Each scene shows the same named points in several views. A view is turned or mirrored, shifted and resized as a whole, has a little noise and may leave points out.
(in the rows, 128 means zero)

Scene 1
View 1
vomi: [126 133 113 151 135 116 116 118 140 174 162 137 121 155 119 108 156 120
 100 147 130 133 147 129 101 141 150 172 111 117 124  99 138 131 131 125
 108 191 131 123 122 103  98 146 129 115 125  67 157 124]
bapuz: [165 158 100 131 118 118 134 142 132 163 142 144 115 143 141  75 138 123
 126 158  87 146 122 116 102 122 141 177 128 125 117 118 132 145 122 129
  93 190 152 171  97  93  84 148 120  78 111  40 136 120]
goz: [162 166 107 138 107 118 124 147 126 144 120 132 118 131 146  68 129 111
 139 162  82 135 118  97 101 102 147 169 143 128 109 129 133 139 130 129
 102 189 146 188  82 102  81 145 120  76 106  46 124 114]
kepim: [113 131 120 157 136 118 104 117 136 163 157 129 124 151 109 116 155 115
 100 148 143 121 153 122 100 139 153 168 120 118 119 101 141 123 138 127
 116 189 119 117 123 110 104 141 131 121 125  80 158 121]
Votig: [ 57 128 121 165 132 133  85 153  84  71 110  93 135 130  74 137 103  87
 106 152 205  62 203  82  82 141 164 171 186  88  73 124 142  83 162 155
 160 182  53 122 138 122 167 101 112 107 138 140 169 124]
Puda: [140 145 130 160 119 107  98 102 167 201 154 132 115 144 143  92 176 120
 113 147  92 141 110 120 111 108 150 150 102 142 140  97 144 137 138 100
  97 197 157 138  84 114  54 160 144 131 112  48 128 110]
gon: [ 72 117 135 174 142 121  77 107 131 149 151 109 129 150  89 140 158 106
  86 141 183  94 176 115  95 144 163 160 131 110 113  96 148 101 156 126
 135 191  89  91 133 123 120 129 135 145 137 115 168 119]
Mulu: [127 136 105 140 133 122 125 138 124 150 151 135 123 154 113 105 138 117
 106 154 138 125 156 122  97 144 149 181 130 109 111 111 136 127 130 138
 110 187 122 133 126 100 117 136 119  97 124  74 160 126]
vuka: [102 131 126 161 133 117  96 117 134 155 146 118 124 145 108 119 152 109
 101 147 149 111 154 113  99 131 157 162 127 115 114 102 143 115 146 124
 121 191 112 118 118 115 105 137 132 127 127  90 154 119]
zodal: [185 161 112 138 112 108 128 117 167 214 158 152 109 145 167  65 173 132
 128 153  48 170  89 127 114 104 140 162  91 147 143 102 135 160 118 104
  73 195 186 169  77  97  37 172 136 101 102  12 120 110]
nisub: [147 127  93 128 148 120 153 130 136 185 191 161 120 178 115 106 154 137
  90 149 127 153 157 156 102 171 142 196  95 106 125  95 131 149 113 138
  92 188 143 114 147  84 116 148 117  94 125  53 177 135]
Kes: [108 140 104 144 131 129 119 156  99 103 127 121 126 142 100 109 109 104
 114 158 157 101 176 102  89 142 153 183 165 100  86 125 136 113 137 153
 130 184  94 143 131 106 143 120 108  84 128  98 162 129]
mam: [ 80 111 115 159 152 124 105 122 120 139 166 120 130 164  80 143 144 112
  80 144 193 101 191 129  92 168 159 178 129  94 107  98 142 107 143 143
 131 186  87  86 156 107 145 125 122 126 138 113 185 131]
fik: [ 60 130 155 196 122 115  42 103 133 130 118  84 131 121  95 138 154  87
 105 140 176  74 160  83  95 105 170 132 153 124 107 104 155  85 173 112
 149 191  82 111 100 142 101 123 147 159 130 128 142 108]
pagi: [ 91 141 127 166 122 122  85 133 116 116 116 103 128 128 106 114 130  97
 116 151 155  92 159  90  92 119 161 156 160 114  98 117 142 101 154 132
 136 187  95 139 106 121 117 125 127 114 124 105 146 114]
nesan: [124 136 114 147 134 118 114 123 136 168 157 134 121 154 119 108 153 119
 103 148 130 129 147 125 102 139 149 171 118 117 121 102 139 132 132 127
 106 190 129 127 119 103  98 143 128 111 122  70 154 122]
sadoz: [ 97 143 116 155 123 127  97 147 105 101 115 109 127 131 102 111 116  97
 117 156 158  91 168  90  89 125 157 167 169 106  89 125 139 103 150 143
 137 185  89 146 114 116 132 121 119 100 124 104 152 120]
Tesi: [176 129  96 126 150 109 159 107 168 241 215 177 113 188 141  95 185 152
  86 145  88 185 126 176 112 165 136 191  57 124 156  81 131 171 102 118
  67 194 183 112 134  78  73 170 128 106 120  18 166 131]
Fogev: [ 86 128 137 175 131 117  74 108 138 156 143 110 127 141 104 127 160 104
  99 141 160 102 157 107 101 127 161 152 130 119 116 101 147 106 156 117
 131 191 103 110 113 124 101 135 138 142 127 102 151 115]
tukol: [ 97 135  87 132 139 137 135 182  70  65 122 122 131 146  80 117  83 101
 110 162 185  88 206 101  78 163 152 202 187  79  67 134 127 104 136 180
 141 177  70 142 155  96 185 103  92  61 135 115 181 136]
nedi: [102 147 104 144 123 131 112 166  90  82 106 111 127 130 101 104  97  97
 125 160 159  90 176  85  85 131 154 179 182 101  77 133 135 104 144 157
 138 183  85 158 120 109 147 114 106  77 125 104 154 125]
View 2
kepim: [127 152 137 141 142 113 153 112 116 147 123 110 131 145 114 108 128 127
 102 117 141 101 140 129  89 116 143 142 131 152 126 135 118 125 125 123
 150 125 137 107 170 128 150 145 111 119 136 146 127 129]
Votig: [ 63 180 128 152 119 110 127 132 118 143 135 107 130 140 138 156 144 177
 136 141  81 103 136 128 159 111 134 116 129 136 127 124 124 119 101 139
 115 175 104  83 115 114 148 148 104  91 152 154 137 155]
bapuz: [181 152 113 114 177 103 168 103 163 157 134 121 154 126 100 112 115 141
  88 127 151 107 125 135  69 136 163 144 116 145 132 157 106 147 138 114
 173  95 132 122 172 116 131 139 134 140 139 158 127 124]
gon: [ 84 157 145 158 116 118 135 122  91 140 116 106 120 154 130 111 141 127
 115 115 125 100 145 127 113 108 130 139 140 151 123 120 129 108 115 130
 126 149 134  96 156 131 161 146  96 102 134 138 129 133]
nesan: [141 149 132 136 153 113 159 109 125 152 126 111 135 142 111 107 124 126
  96 120 143 103 137 131  82 119 147 142 127 151 126 139 117 133 131 121
 157 119 137 111 175 125 148 142 115 125 138 148 124 126]
sadoz: [106 171 117 136 141 104 138 124 142 149 134 114 140 131 124 142 136 171
 121 136 106 104 127 131 125 127 145 128 123 136 130 137 118 127 112 128
 133 146 112  97 128 113 140 145 116 108 145 155 134 143]
Mulu: [135 158 132 135 156 112 161 106 132 152 135 111 136 142 106 120 123 135
  99 129 132 106 138 132  97 114 148 131 122 150 125 141 117 142 127 127
 160 127 130 109 171 118 145 144 118 121 150 155 122 136]
zodal: [215 132 114 108 180 102 170 102 161 159 120 128 154 124  97  78 112 116
  72 106 188 103 120 136  23 153 166 168 123 149 134 161 104 134 148 102
 179  64 154 135 192 129 130 136 136 154 115 144 128  96]
nisub: [150 147 147 139 170 123 183  89 115 154 138 103 127 155  92 107 111 102
  82 126 150 105 154 128  80  92 148 127 121 165 119 141 118 161 138 128
 184 118 141 115 209 123 156 143 116 131 161 161 108 136]
nedi: [101 180 112 133 145 103 141 125 148 150 142 113 143 129 125 156 135 183
 125 147  90 107 128 131 140 124 147 117 118 134 130 138 115 135 112 132
 135 153 103  95 121 106 135 145 119 106 156 162 137 153]
fik: [ 81 158 128 150 100 106 109 142 105 137 104 115 129 137 148 111 154 153
 131 109 123  97 126 129 113 138 129 153 145 137 132 123 123  82 105 122
 101 146 131  93 119 134 150 146 100  99 106 126 146 120]
vuka: [116 153 134 142 134 112 144 117 116 146 120 111 130 143 121 111 134 132
 107 117 136 102 136 130  95 121 140 143 134 148 126 132 120 118 120 124
 140 130 136 105 158 128 148 143 110 115 131 142 129 125]
Fogev: [106 154 136 147 122 111 133 125 107 143 112 112 128 143 130 106 141 133
 113 110 136 100 135 129  98 124 135 149 138 146 128 129 121 104 116 122
 128 133 137 102 151 132 151 146 104 110 121 136 135 121]
Kes: [110 174 123 136 150 109 151 115 139 151 143 110 139 136 116 146 129 165
 115 143 101 105 134 131 128 114 147 118 119 140 128 138 116 142 117 132
 146 148 111  98 143 110 140 144 117 110 159 163 128 152]
mam: [ 82 160 153 161 129 123 151 112  90 142 129  98 117 161 119 123 133 123
 111 126 115 102 155 124 124  88 133 122 133 157 118 121 129 131 117 137
 142 157 128  92 169 126 163 149  97 102 154 150 118 146]
Tesi: [192 130 151 133 182 124 195  80 117 156 129 108 131 156  81  73 102  72
  61 108 189 104 153 130  34 101 154 147 126 172 119 147 115 160 154 117
 202  84 162 129 240 134 156 141 120 148 144 152 104 115]
goz: [179 157 101 110 175  96 158 114 176 157 134 125 160 116 108 120 121 160
  97 129 142 107 114 136  74 152 164 145 115 137 136 158 103 139 132 111
 162  96 127 120 150 112 123 139 138 138 132 157 136 123]
vomi: [141 148 138 138 151 114 158 106 119 149 126 111 131 145 108 104 124 119
  94 117 149 103 141 132  80 116 148 142 129 153 126 138 117 133 131 122
 159 117 140 111 181 127 149 143 114 124 138 148 122 125]
View 3
pagi: [156 131 139 178 116 151 139 121 122 112 109 127 131 153 141 134 135 125
 156 125 104 112 144 141 129 118 140 134 116 143 157 123 108 118 117 102
 121 138 129 145 124 124 136 156 140 132  98 133  91 118]
mam: [132 103 154 155 129 114 116 120 143  95  67 100 124 172 147 112 158 107
 134 130 144 113 127 149  93 146 129 110 134 131 167 155 142 106 125  94
 109 159 142 143  96 135 110 152 169 146 110 108 114 139]
sadoz: [154 129 144 172 114 144 141 118 117 101 100 130 140 151 131 130 145 130
 156 112 106 108 145 140 134 108 145 132 115 135 159 126 109 113 120 102
 101 132 122 156 132 114 148 154 149 132  96 130  91 124]
Tesi: [ 81 127  86 191 189  41  73 138 174 142 104 112  81 120 164 120 148 200
 148 148 179  52  73 163 103 159  77 108 179  93 134  87 121 121 149 204
 105 156 174  99 116 206  78 132  85 129 135 132 111 193]
zodal: [111 160  68 216 167  90 102 137 150 160 155 142  87 100 162 144 118 211
 173 149 130  54  96 154 138 129  90 139 157 112 122  51  83 138 140 204
 125 134 160  96 145 195 108 137  53 113 120 162  84 168]
tukol: [146 107 167 149 113 115 142 109 111  63  53 133 162 159 104 110 184 132
 143  78 124 102 139 140 135  96 162 114 113 113 171 149 124  88 126  95
  50 129 109 191 139  90 163 152 190 136  97 112 100 138]
vuka: [139 127 130 178 131 128 121 127 139 120 107 117 115 152 153 130 134 132
 150 139 126 104 129 148 110 137 122 128 132 136 153 120 117 120 124 117
 128 148 145 128 112 147 116 152 130 135 109 129  99 134]
nisub: [101 116 116 174 162  63  95 129 157 113  81 112 108 137 145 113 163 173
 143 128 166  70  94 155 108 142 103 108 159 100 148 114 127 109 142 164
  87 151 153 130 120 168 103 138 127 133 124 123 111 177]
kepim: [132 126 124 179 138 114 114 127 143 122 104 114 113 147 153 128 139 140
 149 137 131  95 122 149 112 137 117 125 138 131 150 118 119 120 128 129
 122 148 147 126 112 152 111 149 128 134 111 129 101 142]
Puda: [127 149  91 202 150 116 107 136 149 155 147 124  91 125 168 142 114 169
 163 159 124  83 112 152 121 141  98 139 145 132 133  81  97 138 129 162
 146 143 160  97 121 180 100 146  80 122 116 151  89 146]
nedi: [155 125 148 168 111 136 148 114 110  88  90 138 150 146 118 126 157 137
 155  96 105 102 144 138 144  97 156 130 110 125 160 127 108 104 121 104
  80 126 114 170 142 102 162 155 159 131  93 130  90 125]
vomi: [123 128 117 181 146 102 109 128 146 125 105 119 109 141 152 127 141 152
 150 139 138  86 113 152 113 139 112 121 143 123 147 112 118 118 130 142
 116 148 150 124 116 161 108 146 120 132 114 132 101 151]
Kes: [146 122 145 167 122 122 136 118 121  90  84 129 141 147 122 122 160 140
 150 103 120  97 134 142 134 109 143 125 121 122 158 127 114 102 126 112
  82 133 123 164 135 116 147 151 157 133  99 127  96 137]
Votig: [167 112 171 155  96 157 148 113 112  82  77 120 152 174 126 124 153  96
 145 108 106 129 158 137 122 114 161 126 104 145 172 156 126 103 114  62
 103 138 116 170 117  94 150 162 186 141  90 116  97 108]
Fogev: [144 127 130 178 127 140 122 127 139 126 114 111 111 159 162 134 125 119
 150 149 119 112 135 147 107 144 121 130 130 148 152 124 118 124 122 107
 145 150 147 120 104 151 109 155 130 136 106 129  98 125]
gon: [144 114 148 165 123 137 121 124 139 111  93 102 117 171 158 125 136 101
 141 145 129 121 138 148  95 147 127 122 129 147 163 145 132 117 119  88
 138 157 146 131  93 140 106 156 155 143 108 116 108 123]
Mulu: [127 125 125 176 141 102 118 124 137 111  94 125 120 139 140 122 153 156
 152 122 135  85 118 149 123 125 122 120 138 117 149 113 114 112 131 139
  97 141 139 139 127 144 123 146 130 130 112 130  98 152]
goz: [137 152  98 199 139 116 130 127 124 131 136 152 120 111 135 140 135 191
 172 118 108  70 122 145 158 101 123 141 131 116 134  74  81 124 130 168
  97 118 134 133 159 146 144 145  92 116 105 156  78 148]
nesan: [126 129 118 181 144 105 113 129 143 123 106 121 111 140 150 127 141 155
 153 135 135  88 115 150 118 135 115 124 142 122 149 109 115 118 130 143
 114 145 146 126 120 157 114 147 120 131 113 133 100 150]
fik: [170 131 145 177 102 178 140 123 126 126 124 111 120 172 163 140 112  89
 152 152  95 136 155 141 109 138 136 140 112 168 158 135 117 131 111  71
 166 149 138 123  98 130 118 162 143 139  96 130  93  96]
bapuz: [123 144  99 196 151  96 117 127 134 129 124 143 114 114 139 135 142 194
 166 121 125  67 111 149 144 114 115 133 141 109 135  78  93 120 136 177
  95 129 142 131 150 158 132 141  94 118 112 149  86 158]
View 4
zodal: [207  52 138  58 157  71 117  96 142 165 156 135 148 188 128 105  88 119
  85 102 206 130 174 117 125  94 197 195 148 101 168 101 114 152  67 180
 111 129  95 103 139 154  98  98  97 147 254 158 153  91]
Mulu: [127  85 123 117 146 159 158 102 159 128 116 146 100 142 119 128 103 134
 121  98 157 142 127 133 138 124 139 161 136 124 135 138 103 155 109 125
 121 113 144 112 113 145 105 144 111 118 170 123 144 117]
goz: [169  74 118  91 148 109 128  87 155 138 149 150 131 173 129 137 111 150
 108  89 171 152 153 103 149 103 165 171 164  93 136 121 116 150  84 131
 143 142 134  96 111 133  89 115 103 138 202 162 165 153]
Fogev: [104 136 123 118 131 128 157  95 166 112 112 129 115 123  91 122 108 156
 154 114 164 123  98 134 108 156 111 149 121 140 145 138 140 158 124 116
 146 108 125 107 137 148 131 126 121  98 188 130 146  95]
Tesi: [174  28 150  81 169 142 147 128 139 174 118 140 102 166 130  80  66  72
  74 110 192 121 164 163 121 100 195 194 115 134 171 118  73 151  89 193
  55  88 105 128 138 176 105 140 102 137 219  99 116  40]
sadoz: [102 125 110 131 131 153 158  88 170 103 118 144 107 131 109 148 124 172
 150  94 143 152 107 114 142 141 110 143 146 118 119 147 128 156 121  90
 161 126 157 101 106 131 108 139 119 106 153 144 162 155]
mam: [ 76 119 123 142 139 189 183 112 168 108  90 137  83 108 102 122 101 139
 149 107 143 129  92 153 122 156 106 143 111 152 133 155 110 157 140 107
 121  93 151 120 119 153 126 160 124  93 146  99 130  92]
nesan: [133  90 129 108 146 140 153 104 157 131 117 138 109 143 114 117  98 132
 123 103 167 132 127 135 125 128 143 164 130 128 144 132 109 157 109 135
 119 110 130 113 125 151 111 134 112 116 189 125 143  98]
kepim: [121 103 127 113 141 142 157 101 159 125 115 135 107 134 106 117  99 137
 133 107 164 129 117 137 120 140 133 159 123 134 145 137 119 157 115 129
 125 107 131 114 127 151 119 134 115 108 185 123 141  96]
Votig: [ 63 152 103 156 123 181 176  88 179  84 101 143  92 106  98 158 132 185
 175  95 124 150  79 120 139 164  76 124 137 133 108 162 134 159 142  63
 175 119 174 104 102 127 118 151 128  88 124 131 160 160]
pagi: [105 133 114 123 131 135 155  87 168 103 122 139 113 130 101 143 121 172
 154 100 151 142 105 115 128 148 109 144 139 124 127 141 138 156 121  97
 165 124 145 100 118 134 116 127 119 104 169 147 160 140]
Puda: [165  91 134  79 145  85 133  95 150 143 137 128 138 160 106 107  92 133
 118 111 193 119 139 128 109 125 162 175 130 120 164 115 131 156  90 159
 126 115  97 106 145 156 117 104 108 123 236 146 149  80]
tukol: [ 78 102 102 161 139 224 178  98 173  99 100 162  73 123 127 160 129 163
 141  79 112 170 105 123 169 134 103 136 152 121  96 165  92 153 134  68
 147 121 200 112  75 124  92 176 121 105  96 121 152 185]
vuka: [113 117 126 114 137 136 157  99 162 117 115 134 111 129 100 123 105 148
 142 106 162 129 110 135 119 145 123 153 126 134 142 139 127 157 118 120
 136 109 131 110 129 148 121 133 118 106 183 128 145 102]
gon: [ 82 140 124 130 132 153 172 102 168 103  99 127  99 110  89 121 105 152
 161 114 153 122  89 145 109 166  98 141 109 150 141 149 135 157 137 109
 140  99 134 114 133 151 136 140 126  89 170 114 138  87]
nisub: [138  53 136 110 160 176 162 121 150 150 107 148  89 146 129 105  85 100
  99 101 163 135 141 156 137 114 162 173 123 134 147 135  77 153 107 153
  81  96 138 124 118 160 104 157 109 125 176 102 125  80]
bapuz: [167  63 124  90 152 124 134  97 153 145 140 149 121 171 131 125 101 133
 100  91 175 146 155 116 144 100 171 177 154 102 141 122 102 153  87 142
 121 130 133 104 113 143  89 126 104 136 199 146 153 130]
nedi: [100 115 102 140 136 171 160  87 172 101 117 154 100 135 117 158 130 176
 145  84 134 162 110 109 155 132 110 142 157 111 107 150 118 155 122  80
 162 132 174 100  92 125  97 148 117 110 135 145 164 181]
View 5
goz: [183 128 133 136 172 152 159 124 112 129 142 136 105 142  98 120 166 108
 103 125 148 149 147 123 112  85 125  97 160 130 121 103 136 132 171 116
 105 162 146  95 119 110 153 133 120 141 120 145 158 120]
vomi: [147 137 120 141 142 144 158 146 135 153 132 126 123 138  86 131 150 105
 106 122 131 121 134  97 136 138 122 145 153 126 144 119 137 111 126 136
 111 165 153 101 140 131 146 121 116 115 120 148 138 132]
mam: [139 141 111 134 102 121 133 132 153 146 122 110 147 126  90 137 155 134
 119 135 119  91 135 115 130 162 102 157 122 112 125 120 112  89  97 159
 121 139 142 102 166 152  85 104 127 111 116 136 106 133]
nisub: [139 161 105 135 137 136 177 160 140 165 121 129 122 140  82 138 160 115
 120 102 115 128 138  95 153 128 115 157 137 133 135 112 132  94 116 115
 107 189 161  82 145 141 156 101 123 126 133 144 125 131]
Fogev: [151 119 129 143 129 139 130 126 141 138 137 116 135 132  93 130 144 113
  96 147 139  98 130 109 118 158 116 138 149 113 140 125 129 118 121 170
 120 128 141 120 147 134 105 133 113 101 106 144 134 136]
fik: [158 100 140 145 125 138 105 107 140 121 145 108 141 127 100 125 141 117
  87 171 150  84 130 120  99 167 114 127 151 102 138 130 121 126 122 195
 128  99 129 136 149 131  75 146 112  92  93 142 136 137]
Kes: [170 139 119 128 124 124 135 113 134 127 126 117 133 130 103 127 170 139
 118 133 130 115 149 143 109 113 102 115 122 115  99 104 108 101 132 139
 115 138 134  91 151 133  89 112 131 138 119 132 121 121]
sadoz: [174 127 127 131 127 129 125 107 133 120 133 117 133 130 105 125 165 134
 110 145 138 110 147 141 100 120 105 111 129 111 105 107 109 112 139 151
 119 125 131 102 147 131  83 123 127 130 112 135 128 123]
Puda: [153 119 133 151 168 160 161 145 123 150 146 132 107 144  86 127 143  85
  89 129 145 129 130  87 131 134 135 133 179 129 160 123 155 135 144 141
 108 163 157 116 123 117 172 144 104 108 112 156 161 136]
nedi: [181 133 124 125 125 124 128 101 130 114 128 116 134 129 110 124 174 144
 117 141 137 116 152 154  97 104  99 100 118 112  90 100 101 107 142 143
 117 128 128  93 150 131  76 115 133 142 115 131 122 118]
bapuz: [171 138 125 137 167 152 169 137 118 141 136 137 106 144  93 124 164 106
 107 114 138 146 144 114 125  95 125 114 158 133 127 105 139 122 157 112
 103 173 152  91 123 117 163 125 120 138 125 147 151 123]
tukol: [173 152 108 118 103 108 129 103 140 121 114 111 145 122 108 128 183 163
 135 130 121 111 156 163 104 106  86 114  92 111  73  95  88  83 124 134
 119 135 126  75 164 144  56  92 144 151 123 123 101 116]
Tesi: [126 160 107 144 160 153 200 184 135 185 125 139 107 149  71 139 149  88
 113  88 117 143 131  66 170 131 133 171 166 145 164 118 158 104 120 102
 100 214 177  86 131 134 211 108 112 117 138 155 144 136]
pagi: [170 119 130 136 131 136 124 109 133 122 137 116 133 132 102 125 158 126
 102 150 144 107 142 131 102 132 110 114 139 110 118 114 118 117 137 160
 119 124 134 112 145 128  88 131 121 119 106 138 132 128]
nesan: [152 136 122 139 142 141 155 139 134 148 131 124 123 137  90 130 153 110
 108 125 131 121 137 104 130 132 119 138 148 126 136 116 133 111 129 137
 110 161 151  99 141 131 137 122 117 119 119 146 136 129]
zodal: [163 130 132 149 192 170 184 155 112 156 145 145  91 152  84 124 151  77
  92 110 145 157 135  85 138 102 144 123 187 142 158 113 162 138 164 109
  97 190 165 101 107 107 209 141 107 125 126 159 174 132]
Mulu: [157 141 117 136 135 135 154 134 134 145 128 124 124 136  93 130 161 121
 113 123 127 122 141 117 128 122 112 132 137 124 122 110 125 105 130 132
 111 159 147  92 143 132 127 114 123 127 121 142 129 127]
kepim: [149 132 121 141 136 139 146 136 138 145 134 122 129 134  90 132 152 114
 105 132 132 114 135 106 128 142 117 141 146 121 139 118 130 111 123 149
 114 152 148 107 143 133 126 122 118 113 116 144 133 134]
View 6
sadoz: [ 97  92 119 120 141 128 152 131 138 104  84 149 141 122 141 113 113 124
 147 115 126 112 116 144 139 105 115 111 124 133 138 109 129 115 137 123
 140 118 144 119 135 114 134 111 135  87 142 157 136 118]
Votig: [ 78  70 119 135 149 111 169 136 136 100  81 154 159 127 143  89 131 122
 164 102 126  90  86 141 123  84 112 105 135 142 154 100 111 100 128 119
 142 127 145 118 129 117 132 101 140  80 136 170 139  91]
Tesi: [128 170 120 110 107 145  90 119 178 109 136 112  99 134 160 142 102 121
 119 174 163 145 208 119  95 174 104 172 115  85 114 192 183 141 136  88
 114  92 107 138 161  97 136 124 104 156 158 105 100 133]
goz: [130 129 116  93 124 155 123 124 138 110  90 144 110 117 140 151  78 126
 119 136 123 149 165 150 168 138 117 118 106 117 108 121 158 141 157 128
 137 103 139 124 143 109 139 125 129  95 155 136 129 161]
nisub: [102 135 112 121 118 138 104 121 172  97 123 119 113 140 157 121 108 124
 138 160 157 125 170 134  95 143 103 153 125 105 130 164 165 129 136  94
 115  90 119 127 149 105 144 110 117 134 153 126 105 114]
Kes: [ 89  90 111 122 136 132 137 127 147  94  93 142 134 130 146 111 108 127
 153 126 132 110 120 152 129 105 108 114 127 132 140 111 134 117 143 118
 131 104 141 115 133 116 143 103 135  89 145 155 127 111]
vomi: [114 131 124 116 126 129 129 130 155 111 110 133 126 125 149 124 114 120
 132 138 144 125 157 125 115 139 112 141 120 108 128 152 151 126 133 104
 130 115 124 133 149 106 128 119 119 122 149 130 121 123]
mam: [ 83 101 122 140 137 110 145 133 157 104 108 134 148 134 153  92 140 119
 159 128 148  94 120 123  87 111 106 137 136 120 153 145 129 105 118  97
 129 119 127 127 141 109 129 104 125 119 141 147 120  85]
kepim: [112 125 127 121 130 124 141 132 149 114 105 138 135 123 148 119 120 119
 134 131 141 120 147 123 116 131 113 138 121 111 131 147 143 122 129 106
 134 121 127 134 146 106 127 119 121 118 145 136 126 119]
nedi: [ 89  80 110 120 142 133 145 127 138  91  82 149 136 128 143 112 104 128
 154 119 123 110 109 159 144  96 111 103 127 139 140  97 130 116 146 125
 135 106 147 114 131 118 145 103 141  76 144 162 133 115]
bapuz: [126 134 114  98 121 153 114 121 150 108 102 135 108 123 145 147  84 126
 121 146 134 146 173 146 150 144 113 130 110 111 111 136 166 140 154 117
 130  98 133 127 146 108 139 122 125 105 155 130 121 152]
nesan: [116 132 125 113 125 132 128 126 151 113 107 135 124 124 148 128 110 121
 130 137 140 128 158 128 122 140 112 138 118 110 125 150 152 127 135 106
 132 113 126 132 148 105 131 119 120 119 148 130 122 129]
vuka: [112 121 130 120 134 121 147 135 144 118 102 142 139 121 146 116 124 117
 136 122 136 117 139 121 119 127 116 133 122 114 133 143 137 118 127 107
 140 129 129 133 145 107 123 119 123 113 144 140 130 116]
Mulu: [104 118 116 118 129 134 126 126 154 102 104 135 125 130 150 122 108 124
 139 139 141 121 147 139 121 127 110 133 123 116 131 139 149 124 140 109
 128 104 130 125 143 109 138 113 125 111 149 138 120 120]
tukol: [ 62  62  98 132 141 132 133 122 154  74  88 140 137 142 149  94 110 133
 175 128 132  95  98 171 121  85 103 104 137 145 154  94 129 108 147 118
 118  86 146 103 125 120 158  88 144  78 142 168 121  90]
pagi: [107 104 126 118 140 121 160 136 134 113  87 154 145 117 140 114 119 120
 140 111 124 114 120 133 138 111 118 115 122 127 133 118 128 116 134 120
 146 131 141 127 138 112 126 116 132  92 141 152 138 121]
Puda: [144 158 137 102 123 132 136 132 141 133 105 140 121 110 144 146 107 115
 107 134 135 146 179 111 138 158 122 143 107  98 108 160 157 136 133 110
 144 132 124 143 156 102 116 137 113 127 150 121 129 154]
fik: [115 109 145 126 147  98 186 147 124 134  85 161 164 105 138 106 143 111
 135  92 124 105 110 107 131 112 125 120 122 122 138 131 112 106 112 116
 161 162 137 141 142 108 104 125 127 100 135 152 150 115]
zodal: [156 171 129  87 111 155 110 124 148 126 108 132  98 114 145 167  80 120
  97 152 135 167 207 126 153 172 119 146  98  94  94 162 180 152 149 113
 136 109 122 139 157 101 129 139 113 127 157 111 121 175]
gon: [ 99 111 134 134 139 104 162 139 144 119 104 144 154 121 148  99 142 114
 144 114 142 101 121 112 100 118 114 135 130 116 146 147 124 105 115 103
 142 138 128 135 143 107 117 114 122 116 139 145 132  97]

In a view up to two points have been moved. Name them for each view, in the order of its rows, or write none.
view 1 | Votig
view 2 | nedi
view 3 | Fogev
view 4 | zodal
view 5 | vomi
view 6 | nesan
